Points, in no order, along strands that fork and pass close to each other.
Two points are linked if the straight distance between their rows is under 77.9. Some points are linked to none.
J_779: [ 10 -39 -38   0   5 -10  -4 -26 -49  -2  -7 -42   7   8 -13 -30  44 -15
  -4 -18 -40]
J_935: [ 35 -38 -38  -7 -20 -25   1  26 -24  18 -10  22  17 -13 -31   3  12   0
  -4  28   3]
J_63: [ 42  47 -17  -2  14   2  -2 -17 -19   9 -12   7   3  -4  -6  28  36   4
 -35 -12  15]
J_668: [ 17  -6  47  55  20  -4 -18   1  -2 -18 -21  40 -26  -1  18  -5  -8   7
  -4   7  20]
J_964: [  4 -46 -19 -10   6 -19  -1   0 -43  -4  10 -27   9  -8 -27  11  10 -13
  -2  22 -12]
J_946: [ 30   4 -23 -26  30   8   4  14  23   6  -1  43  -3  -7  16   8  19  14
 -29 -19  17]
J_378: [-19  62  10  18 -21  30  -6   2  35   3  17  28 -10  12  -9  36 -14 -14
   0   3  13]
J_675: [ 22 -15   8 -34  22 -24  -4  -2   3 -15  -1  16  10 -26 -26  23  -4  -1
 -46   2  23]
J_240: [  9  -4  -9  -4 -18  12  34   0  15   2  -3  -6 -26 -14 -47  11  -6 -32
   6 -46  11]
J_898: [ 25  -3 -29 -41 -19 -19 -15  -2 -24   9  15 -55  -7  -1   3  -1 -11  -7
 -15   7 -40]
J_632: [ 12  17  20 -14  16   5  -4   1  14 -25  20  -6 -26  -4  23  15 -17 -13
 -13  -5  28]
J_266: [ 16  -9  27  14 -21  10 -12  17  13  21  28  47  40 -20 -22  -7  16 -15
  42  42  -4]
J_938: [ 18  16  47   3  -6 -21 -21  -4 -15  23  -6  -8  -4   1  -3  28  14  14
  16  -4  -7]
J_351: [ -1  -2  11 -28  -2   6   1  -3  -3 -27  19 -14 -41  -8  -2 -10 -10 -22
   4  17  33]
J_974: [-30  31 -18  -1  16  10 -38   0  -6  -2  19  20 -25  33   1  13 -13 -16
 -15  69  36]
J_731: [-13 -16  12   6 -13   7  -6  17  36  39  19  24 -11   4  35 -34 -38 -20
   7  11   8]
J_820: [  7  -6 -23 -15   0   0   8  21 -11 -18  14 -30 -17  -8 -21 -19 -19 -43
  -2  19   8]
J_229: [ -2  26  26   3  17  31   0  17  24   1  50 -20   9 -11  35 -29 -45   6
  12   6   3]
J_420: [ -8  20  -9  15   1  23  19   9   6   8  36 -20   7 -22  32 -10 -34  29
  17 -18 -16]
J_871: [-17  -3  11  -5  -5 -14   1 -40 -28  15 -39  -7  28  23 -31   4  59 -10
 -21 -42 -29]
J_732: [ -8  16  26   6  18   8 -55 -19 -16 -32 -13   5   6  31  31  23  17  24
  -5 -16 -46]
J_401: [ -8 -10   5  -6  15   8 -30 -11   1 -14  -7  30   0  12  37  11   2  32
  -1 -35 -32]
J_434: [-29  11  10  -3 -18   3  18  14  27  50 -28  34  19 -34   0   3 -34  22
   8  -9   3]
J_574: [ -7 -20 -12 -32  -5  -9   6  11  21  32 -12  23  -2  -4  22 -44 -28 -10
  -4  16  -7]
J_503: [ 22  38  33  15  32  15   0  22  17   3  23  -3  13  -3  28   0 -19   3
  -7  -4  23]
J_822: [-14 -23  27  -9  -9   0  16  26  16 -17  14 -16   3  17  24  -8   1   7
  26  35   7]
J_308: [  7 -10 -14   7  -2 -28   0 -32 -14  31 -43 -19  17  17 -13  13  19   4
 -42 -47 -20]
J_265: [-28  -7  44  24 -10  25   8  18  54  13  17  27  28 -15  29  11 -27  14
  30  -8  14]
J_233: [ 32  20 -16 -26  22 -10 -16 -11 -20  11   0   8  12 -23 -37  42  12 -16
 -32   5  26]
J_352: [ -8  22 -17  26 -10  37  34   8  13  47  12  -6   7 -26  16   7 -37  23
  17 -38  -7]
J_457: [-21 -15 -28 -13  23 -15 -15  14  48  26   8  23 -11  39   6 -42  -2 -17
  13  17  20]
J_406: [-10  20  -1  16  -5  -2 -58 -40 -37 -30 -24   5   6  25   6   9  25  13
 -20  -2 -37]
J_762: [ 18  -3   1  33   2  20  13  13   5  -2  14  39  13 -17 -24  13  -8   1
  -1   0  18]
J_166: [-24  62   3  44   0  36   4  -6   9  -5  20   9 -17 -10 -17   5   4 -19
   5  23  28]
J_804: [ 34 -23 -25  25  35  -7   3   6 -35 -24 -13  25   3 -15 -20 -36  20  10
 -17  24  14]
J_789: [-14 -13 -10  15 -30  21  31 -12  36 -16 -14  15 -21 -13 -31  33  -7  -8
  17 -28   8]
J_636: [-20  12  20   0 -11  13  14  -4   8 -28   1 -32 -31   9  35 -31 -24  11
  12 -15 -13]
J_286: [ 34   5 -27 -35   5   5  15   7   7  40  -9  24  -3 -19  15   1 -14  26
 -31 -38  -1]
J_2: [-15 -19   7   8 -13  -8  41 -22 -11  19  -5 -33 -14 -19 -43   7   5 -41
  20 -41  10]
J_62: [ -2 -41  -6 -45   7 -16  13 -11   6 -22 -33  -5  -8 -14   4 -12  -5   8
  -1 -14   1]
J_826: [ 14 -20   6  33   1  21   0   9  17  23  21  34  -6 -28   6 -15 -33 -12
  11   0  17]
J_662: [-13 -34 -11  12  -2  -7   6   0 -33   1  31 -56  19 -11 -31   7 -11  -1
  14  -8 -19]
J_361: [  5 -43 -16  -1  15  -6 -14 -29 -61  10  11 -30   6   3 -12   3  60 -12
  23 -15 -25]
J_299: [ -7 -15 -21   7 -26 -29  -4 -12 -22  17  12 -52   6  16   5  52  31   6
   4  10  -6]
J_614: [-20   7  -9  40 -15  25  48   9  37 -17 -25   7   4  -7 -15   8 -13  10
  20 -35  16]
J_573: [-13 -35  -7 -51 -24 -13 -15  -5  11   3 -28  10 -10  -8  11 -31 -19   1
 -16 -15 -24]
J_995: [  2  26  15  50  24  -5  -4   8   9   5 -23  22  10   6   8  38 -16  20
 -21   3   8]
J_982: [-14   3  -2 -10 -14   6 -16 -37 -11 -26 -13  22 -39   9  -9  34  22 -12
   8  15  -5]
J_794: [ 49 -26 -22  19  25   0  14   1 -21 -22 -27   0  -7  -1   6 -29  39   7
 -12 -14  13]
J_850: [  4  -5   3 -28 -43 -19 -13  -8 -24  16  -2 -27 -14   0 -10 -15 -13 -26
   7  12 -30]
J_456: [  5   5 -18 -27 -23 -30   4   3 -23  16 -19 -45  38  31  -3  40  26  18
  -7   1 -23]
J_10: [  5  12  28  41  24 -11  -4  -8  -3 -14 -37   4   2   8  23   3 -10  24
 -10 -19  26]
J_58: [ 36   5  15  40   1  -1 -27   2 -12   7  -7  43  -5  -2  -8   5   5  -3
  -8  22  28]
J_984: [ -6  22 -13 -12 -25   7 -18 -20  -4 -18 -22 -10 -20  31  26 -18  26  17
   6 -24 -36]
J_700: [-30   2  11   9 -28  -4  21   8  33  19 -19  22   9 -21 -21  -3 -56 -11
  -8  12  12]
J_126: [  1  -4 -19   1  -6 -33 -11 -16 -16  22 -41 -39  32  41  -2  37  49  21
 -32 -18 -19]
J_476: [-28   8  10  32 -15  13  42   0  15   2 -19  28  11 -11   6 -10 -11  30
  36 -21  -6]
J_171: [  3  37 -28 -10  19  21  13   5  -6 -23  26 -10 -13 -26 -34 -31 -13 -30
  -6  -3   5]
J_621: [ 10   9 -36   4 -26   3 -16 -25  -9 -22 -48 -26  -8  18   7 -41  19  19
 -19 -14 -32]
J_129: [-38  16  -5 -28 -11  -8   1  -2 -12 -27   7 -44 -10  14  20 -29 -33  12
  -7   5 -35]
J_817: [-19 -12   5 -18   6   2   2  -8 -13 -12  34 -31   1  -7 -11  10  -6   3
   8 -33  -6]
J_460: [-18  11  15  -8   2 -10 -20  -8 -26 -54  15 -23  11   4   8 -30 -20  12
   5  27 -19]
J_72: [ -7 -17  -3 -14   6 -20 -17 -27 -39 -23  15 -39  17   5  -4  20  10  -8
  10  35  19]
J_701: [-20 -22  29   4  -1  21  19  20  48 -21  20  14  13  12  22  -2   2  16
  47   6  14]
J_538: [ -5  30  23  15  26  12  -5  21  29  -8  26   1  16  14  17  24 -17   2
 -19  40  34]
J_821: [ 28 -15   5 -11  -8  -8 -13  12   0   9   5   1 -15 -16  -2  33  15   4
  16   9  -1]
J_966: [ 30 -19 -43 -36   4   1 -25  -3 -40  13  -4 -48  12  -3   8 -28  23 -10
  -8  -7 -51]
J_606: [  7 -58 -15  -1   0 -22  -4 -25 -46  25  14 -49   1  11   2  47  47  -4
  16   3   3]
J_134: [ 15  14 -42   2 -14  22  24  14  16  40   0   8 -26 -26  13 -14 -35  12
 -10 -28  -4]
J_94: [-40   8  23  -2  -7  14  20  14  37  18 -17  33  11  -3  25   0 -27  16
  27 -12 -11]
J_970: [ 17  40  11   6  12  -4 -19  21  16  -2 -22  33 -15  21  22  37  -6   5
 -29   6   8]
J_707: [  4  -1  35 -26 -46 -24  -1  -6 -16   0  -6 -26 -22   7  -9 -13  21 -34
  33  25 -11]
J_423: [-10  32  20   2 -28   3  -5 -13  11 -12  -4  -9 -48  30  18  -1   3  -1
  23 -10 -18]
J_395: [  8  -1  -2  26  17   8  18   2  -5 -12  33   9  30 -15 -15 -41   2  13
  24  -2 -19]
J_747: [-24 -35 -35  23   2 -11 -23  12  40  38  20  26  -7  11  13 -36 -37  -9
   3  24  31]
J_755: [ 29 -43 -41  12  13   3  37  23  -3   0 -15  11 -14 -18  -1 -43  17  -4
   6 -10   7]
J_333: [-28  27  28  30 -14   6  25 -14  22  -1  12 -32 -16  17  -3   7 -27 -22
  18 -24  11]
J_849: [  7  40  30  -6  20  -4 -30 -20 -28  11  -8   0  -1   0   8  37  30  -1
 -22  -6  12]
J_931: [-19  19  17  26 -29  19  17   3  43  16  -4   4  12  -6  -9  29 -29 -20
  -4  18  16]
J_196: [  0  -6  36 -20 -20 -12  -8  12  -7  -9   5 -16  22  23   2 -18  11 -17
  24  47  -7]
J_688: [ -4   6  -7 -26   9 -13  -1  24  40  12   4  10  -8  45  22 -39  29  11
  -3  29  18]
J_267: [  7 -21  15 -55  15 -20   7  -2 -11 -34 -12  14  16 -24 -18 -26   6  -9
 -23   0   8]
J_435: [-12  61  -3  14 -10  24  14   5  -3 -11  28  12  -4 -15 -41  -9 -15 -26
  -9  15   3]
J_8: [-23  -9  21  14   4  -5  13   9 -22 -31  24 -17  33  -6 -10 -40  -8  18
  23  23 -13]
J_831: [-35 -19   0  -2  10 -17  19 -25 -15  16  20 -40  16   4   7 -20  -5   9
  10 -47 -19]
J_870: [ 25 -17 -13 -10 -19 -29   0  13   1  25 -28  11   1  -4 -23  31  35   0
  -1  18  10]
J_382: [ 21 -41 -13   3  18   7  34  15  -2  -4  19  24   9 -28 -13 -44  14   5
  30  -5  -3]
J_224: [-21  28  -8  -4   8  13  27  -4  -8 -33  13 -11  -4  -5 -58   9  28 -24
  20  -2  18]
J_492: [  2  56  27  -6  19  -1 -31  15   5  -3   0  -1  -5  12  25  45 -29  12
 -30  35  15]
J_211: [ 20 -33 -28  13  18 -10  -7  19 -21  -8   5  24  33  -7 -26 -14   3   5
 -20  44   5]
J_270: [  5 -13  20 -17  26  11 -27   1  10 -33 -24  43 -20  17  29  27  11  21
 -17  -6 -14]
J_721: [ -2 -12   2 -27  38   7 -27  15  39  -4   0  45 -15  18  38  22  12   9
 -34   3  19]

A fork is a point with three links. Follow the links from the first point to the second and name the forks in between, in order.
J_701; J_732 -> J_94, J_503
J_286; J_707 -> J_503, J_94
J_62; J_822 -> J_731, J_503, J_94
J_762; J_352 -> J_503
J_632; J_870 -> J_503, J_731
J_308; J_700 -> J_94
J_821; J_58 -> J_731
J_574; J_435 -> J_731, J_503

Follow the links from the first point to the second, and from the first to the third. Name the last point that the two ways share.
J_420; J_63; J_299 -> J_503
J_826; J_931; J_401 -> J_503
J_240; J_299; J_995 -> J_94
J_538; J_755; J_688 -> J_731
J_460; J_995; J_457 -> J_731
J_789; J_606; J_420 -> J_94

A fork is a point with three links, a tip a point with one. Leave the first point through the second and follow the links. Name the first fork or tip that comes.
J_406; J_732 -> J_503
J_935; J_211 -> J_621
J_299; J_606 -> J_94
J_382; J_755 -> J_731
J_229; J_420 -> J_406
J_898; J_966 -> J_871
